A landscape with many valleys, sampled at points; each row gives a point and its height.
From any point a ball rolls to the lowest of the 2 points nearest to it. It stops when none of these is lower. Distance is the straight distance between rows; heights are no part of it.
(607): [  6  -8 -17  10  45  -6   9  -3  -6  46 -16  23  15  26  41  23 -33  12
 -18 -12  12]  (h 617)
(326): [ -7  24  -4 -13   8  16   5  -4   5   3   1  26  -2  17  11 -19 -24   3
  16  -7   7]  (h 172)
(940): [-14 -20  20  12 -19  20  -9 -44  22 -11  15  -6   9  29 -17 -14 -27   2
  -6  -9  22]  (h 432)
(837): [  9   8 -11  -1 -14  12  38   0  -3  11  10  -5  -2 -12   7 -11   1   7
  18  17 -17]  (h 575)
(554): [ 12   2 -18   2  10 -19  30  12  19   4 -22  11   7  20  -8   8 -27  -4
 -12 -20 -25]  (h 365)
(895): [-12 -40  -8  17  -1 -19 -20 -18  -9 -10 -19 -20   1   3 -13  25  -3 -24
 -20 -20   8]  (h 153)
(240): [ 10  48 -20  -9  -8   5  32  34  -8  -7   1  13 -15 -19  10 -14   5  13
  35  26 -14]  (h 600)
(298): [ 15 -22  19   5   3   4  37 -22   9  38  16 -15  20   2   9   2   2  14
 -24  17 -13]  (h 448)
(778): [-13  -7  26   3  -2  23 -25 -32  22 -18  24   9   9  37 -14 -15 -23   7
  -6  -9  32]  (h 418)
(822): [-13 -42   3  13 -10   2  22 -37 -21  30  11 -34   6 -17  11  11  21  -5
  -1  21   0]  (h 250)
(20): [ -6 -29  30  10 -30   4  17 -39  -1  24  20 -35   1  -9   3   5  22  -4
 -13  28  -4]  (h 310)
(393): [ 15 -13  32   3  -6 -13  -4  -8  45  -2  -9 -13   8  23 -36  15   0  -9
 -45 -26 -15]  (h 443)
(972): [ -4 -19  19  10  -5 -13 -26 -21  27 -13 -12  -7   6  27 -28  15  -6 -18
 -41 -32   4]  (h 494)
(647): [ 21  20  20  -7 -22  20  12   3  44  -8  14  -1  -1  10 -28 -20  -4  10
  -7  -3 -17]  (h 220)
(864): [ -6 -21  -5   5  22   5   5 -20 -12  24   5   7  11   9  23   6  -7   4
  -4  -5   2]  (h 347)
(769): [ -6 -26 -36   6   3 -37  24  23 -23 -13 -46  -8   0   3 -12  19 -31  -8
  16  -7 -12]  (h 252)
(307): [  3   1  33  -8  -1  12 -17  -6   1  20  34 -10   5 -19  11  -4  45   9
 -13  27   1]  (h 272)
(105): [-32 -18 -20   2   4   9 -14 -21 -44  11  14  -4  -4 -25  31  -4  17  -9
  24  14  17]  (h 646)
(343): [ -2  14 -15 -19  24 -25 -24  41  -7 -19 -23  21  -6   3  -8  16   6  -6
   0 -26  -9]  (h 247)
(422): [ -9  -6  -2   3 -15  -1 -29 -15   2 -36  -9  -6 -12   2 -17  -4  -7 -24
   0 -18  16]  (h 123)
(136): [ 20  11  29  -6  -9 -13 -39  26  23 -14   7 -13 -10 -11 -24  16  50  -5
 -30  -2  -9]  (h 262)
(942): [ 17 -26   7  12   7 -36  -7  35 -12 -11 -22 -31   1 -14 -22  35  34  10
 -28   1 -19]  (h 127)
(938): [-14 -12   3   9 -17  15  15 -36  22 -10   0   0   7  28 -16 -15 -40  -4
   2 -16   8]  (h 449)
(610): [ 21  30  15 -13   6  33  10   6  15  29  26  19   5  -3  24 -22  -1  32
   4  23   5]  (h 484)
(211): [-21 -38  12  13   1  10 -12 -45 -22  24  15 -18  11  -6  17   4  10  -9
  -4  11  18]  (h 184)
(675): [-23 -26   8  12 -10  13 -22 -44 -12   2  15 -11   2  -1   8  -5   3 -10
   3   2  25]  (h 150)
(725): [ -7   5 -10 -12  17  -9 -28  17  -5 -17 -10  13  -1   2  -3   5  10 -11
  -6 -24   1]  (h 210)
(39): [-22   8 -22 -10  18   6 -13   2 -38  14  10  18  -5 -21  38  -7  16  -4
  34  11   9]  (h 638)
(130): [  4  29  12 -14 -23  18  -6   0  36 -32   6   9  -4  16 -32 -33 -14  -6
   7 -14  -3]  (h 181)
(50): [-26  -8  13   9 -25  23 -30 -36 -11  -8  28 -10  -6 -14   8 -21  12  -9
  17  16  30]  (h 125)
(788): [ -6  -5 -32  -3   4 -28   9  35 -36 -12 -33  -3  -9 -15  -3  13  -4  -2
  27   2 -11]  (h 211)
(373): [ 12  -9  -1   4  21 -13  16  13 -12  14   6  -9   8 -11   8  21  27   9
 -20   9 -20]  (h 590)
(687): [-21 -20 -34   7 -14 -10  30 -19  -9 -11 -26   0  -2  12  -6  -1 -43 -22
  27 -13  -1]  (h 208)
(277): [-19  12   3   0 -29  20 -39 -22 -10 -31  25  -5 -11 -20   1 -25  12 -17
  25   8  29]  (h 110)
(887): [ 21  38  -6  -5 -23  19  47  15   9  -1  14   2 -11 -16   3 -27   1  18
  28  26 -22]  (h 589)
(481): [  1 -22   0  14 -14 -29 -49  12 -17 -34 -32 -21 -19 -23 -20  19   1 -22
   0 -10  17]  (h 120)
(239): [  0 -25 -34   7  36 -35  20  20 -23  14 -32  -1   5   3   7  40  -4  -2
 -12 -13 -20]  (h 694)
(386): [-21 -34 -39   6   1 -24  16  -6 -28  -9 -37  -7  -1  -1  -3  12 -32 -21
  17 -12   2]  (h 249)
(209): [-13  16 -11 -16  18   0 -39  21 -15  -7   6  16  -2 -16  13   4  28  -8
  10  -6   5]  (h 170)
(192): [-13  -5 -19  -4 -18  -2   4 -12   2 -33 -21   3  -3  12 -21  -9 -31 -24
  13 -19   6]  (h 163)
(353): [ 10   7 -10  -4 -14 -12   5  37 -22 -16  -2 -18 -12 -30 -10  -1  26  13
  23  21 -14]  (h 144)
(535): [  6 -10 -21  13  33 -21  25   9 -23  28 -11  -2   9  -7  23  27   9   7
 -13   4 -19]  (h 642)
(860): [-31   8 -15  -4  23  -1 -21 -20 -16 -23  -2  35   8  37  10  -9 -38 -12
  14 -22  34]  (h 223)
(514): [  1 -31 -13  11  -4 -37 -28  22 -29 -22 -38 -23  -6 -15 -19  24  -1 -16
   5  -9   7]  (h 147)
(445): [ -8  14  11   0 -30   8 -25 -16  19 -44   4   0 -15   9 -27 -21 -10 -16
   5 -17  15]  (h 151)
(572): [  8 -33  -6   7  11 -41 -19  28 -15 -13 -38 -21  -3  -6 -26  34   6  -8
 -19 -17  -5]  (h 200)
(449): [ 16  22  16 -14  21  34   0   8   6  38  35  20   6  -2  40 -12   6  38
  -1  35  22]  (h 466)
(381): [  0   1  30  -4   8  18 -20 -11  33  -4  14  14  10  26 -14 -10 -11  11
 -18 -12   9]  (h 394)
(819): [ 15 -19  34   7 -18  -2  29 -21  15  25  21 -28  10  -2  -5   5  21   4
 -28  19 -16]  (h 375)
(648): [  8  19  35   0 -40  17 -28  -4  30 -12  25 -16 -14 -14 -22 -11  31  -6
 -11  11   0]  (h 182)
(380): [ 15 -17  10   8   3   5  26 -19  41  17  -4   5  23  34 -16  -3 -45   7
 -26 -18  -9]  (h 481)
(968): [ 14  -4  10   1  -9 -20 -23  28  -1 -15  -9 -25 -11 -18 -25  20  35  -1
 -18   4  -9]  (h 216)
(525): [ 26  59   5 -15   3  25  15  27  17  12  19  23  -2  -5  22 -29   6  31
  13  15 -10]  (h 499)
(878): [ -7  21   0 -10  -5  28  13 -12  -2  10  15  19  -2   5  19 -29 -22  13
  33  10  10]  (h 143)
(267): [  4  12  11  -3 -45  26  24 -16  19  -9  16 -20 -12 -11 -19 -31   0   2
  23  18  -7]  (h 122)
(427): [  3  16  50  -6 -19  22 -47  -9  27  -5  34  -2  -1  -1  -8 -13  32   5
 -19  13  13]  (h 209)
(589): [ -8 -19   3  17 -13 -18 -43 -13  -3 -34 -17 -12 -16  -2 -19  18  -3 -30
 -18 -22  20]  (h 82)
(408): [ -9  25  -6 -11 -21  33  10  -7 -10  -3  22  10 -10 -14  12 -36  -5   3
  43  18   6]  (h 121)
(95): [ -6  34 -34  -4  15 -12  34  28 -27  10 -23  22 -14 -10  30   3  -4   1
  31  12  -3]  (h 618)
(36): [  2  -5 -34   5  11 -31  38  20   2  -7 -42  14   1  17  -6  18 -39 -12
   5 -19 -16]  (h 305)
(964): [ 33  45   8 -13   9  10  14  36  18   2  15  12  -1 -11   2 -11  26  25
  -7   9 -27]  (h 516)
(680): [ 14  17  28 -13  12  -2 -42  20  26  -5  10   5   0   0 -14   4  39   1
 -29 -15  -8]  (h 302)
(833): [ -5  -2  42  -5  -5  12 -37 -14  14  12  32  -3   4  -5   3  -4  35   3
 -20  11  15]  (h 235)
(92): [-19  23  -4 -16   8   7 -53   9 -17 -26  15  18  -2 -15  13  -9  25 -14
  17  -8  20]  (h 152)
(576): [  7 -16  -6   7  22   6  23 -16  19  28 -10  16  15  37   8   3 -50  10
 -18 -14   4]  (h 530)
(898): [ 25  -8  -5  16   0  -1  59  -6   5  30   8 -13  16  -3   9   2  -2  19
 -19  22 -26]  (h 515)
(936): [ 27  19   3   0  15  -8  19  33   2   5   4  -2   3 -14   0  11  34  19
 -20   9 -33]  (h 544)
(853): [-22  15  -2  -8  16  11 -15 -12  -2 -13   1  29   5  25   9 -16 -29  -1
  13 -17  19]  (h 199)
(477): [ 16   5  33  -9  14   5 -20   4  31   8  13   4   6  13 -11   0  18   7
 -32 -13  -9]  (h 348)
(484): [-16  17 -36  -9  18 -13   7  26 -47   4 -13  14 -11 -23  33   8  10  -2
  37  17   2]  (h 629)
(193): [-21 -28  -3   3  29  -4 -23 -23 -16  15  -1  11  15  16  14  15  -8  -7
 -12 -21  11]  (h 293)
(264): [ -1   2  29   7 -48  20  -6 -27  19  -9  23 -21 -11  -7 -18 -14  11  -6
   1  11   3]  (h 156)
(335): [ 17  -2 -11  10  -7  -2  51   4   0   7   6 -17   2 -13  -2   2   6  15
  -2  25 -28]  (h 554)
(269): [  3  -8 -24   5  -5 -19  22  29 -29 -13 -15 -16  -9 -22  -4   6   8   7
  25  19 -15]  (h 178)
(957): [ 23  -9  -6  12   3 -10  34   2  38  12 -16   3  17  27 -16   8 -30   0
 -27 -22 -27]  (h 423)
(448): [ -1  10  -5  -7 -16   5 -12  18  -9 -20   4  -7 -13 -27  -6  -9  24  -1
  21  11  -1]  (h 114)
(910): [-12  -9 -33   3  37 -32   4  14 -24   9 -35  19   2  12  17  28 -14 -12
  -2 -22  -7]  (h 684)
(416): [-11  11  -6 -10 -27   7 -23   2 -16 -32  -1 -13 -22 -29  -9 -16   7 -16
  31   9  15]  (h 91)
(984): [10  5  8 -4 32 21  1  4 -7 48 21 17 10 -3 47  3  5 32 -9 26 16]  (h 436)
(759): [ 26  -4  34   0  -2  -1  26  -6  46  13   8 -11  17  19 -27   0   0   6
 -41  -8 -23]  (h 355)
(582): [ 33  18  24  -4 -11   7  30  12  41   5  13 -11   5   2 -24  -9   8  15
 -19   2 -28]  (h 267)
(439): [ -9  20  -9 -10 -41  12   4   4  -2 -38  -3  -8 -21 -17 -26 -29  -9 -14
  38   8  11]  (h 66)
(646): [ -2 -11   2   2  26  21   9 -17 -14  45  17  12  13   2  43   6  -9  23
   1  19  14]  (h 400)
(358): [ -7   3 -24   9  35 -15  14   2 -12  31 -26  24   6  18  33  15 -25   0
  -3 -18   0]  (h 654)
(850): [  3   5 -22 -11  18 -33 -11  55 -28 -17 -29   6  -8 -10  -8  18  10   2
  11  -9 -10]  (h 242)
(924): [  0  58 -23 -13   8  -5  24  40 -17   2 -14  25 -18 -16  24  -4   7   6
  38  14  -5]  (h 608)
(134): [-13  18   2  -7 -42  27   9 -19   5 -22  16  -7  -9 -10 -12 -35  -5  -8
  34  11   4]  (h 94)
(861): [ -3 -22  -4   6  38  12   9 -16   2  38  -8  22  18  34  30  16 -49  18
 -16  -4  27]  (h 574)
(714): [-14 -41  -3  11  19 -17 -30 -23  -8   1 -12  -7  11  16  -3  25   0 -20
 -31 -30  10]  (h 224)

Two balls start at each pair of points below. Name the first point that both come to, or write none.
(39) and (326): (439)
(853) and (675): (439)
(607) and (373): (589)
(898) and (307): (439)
(525) and (647): (589)
(759) and (936): (589)
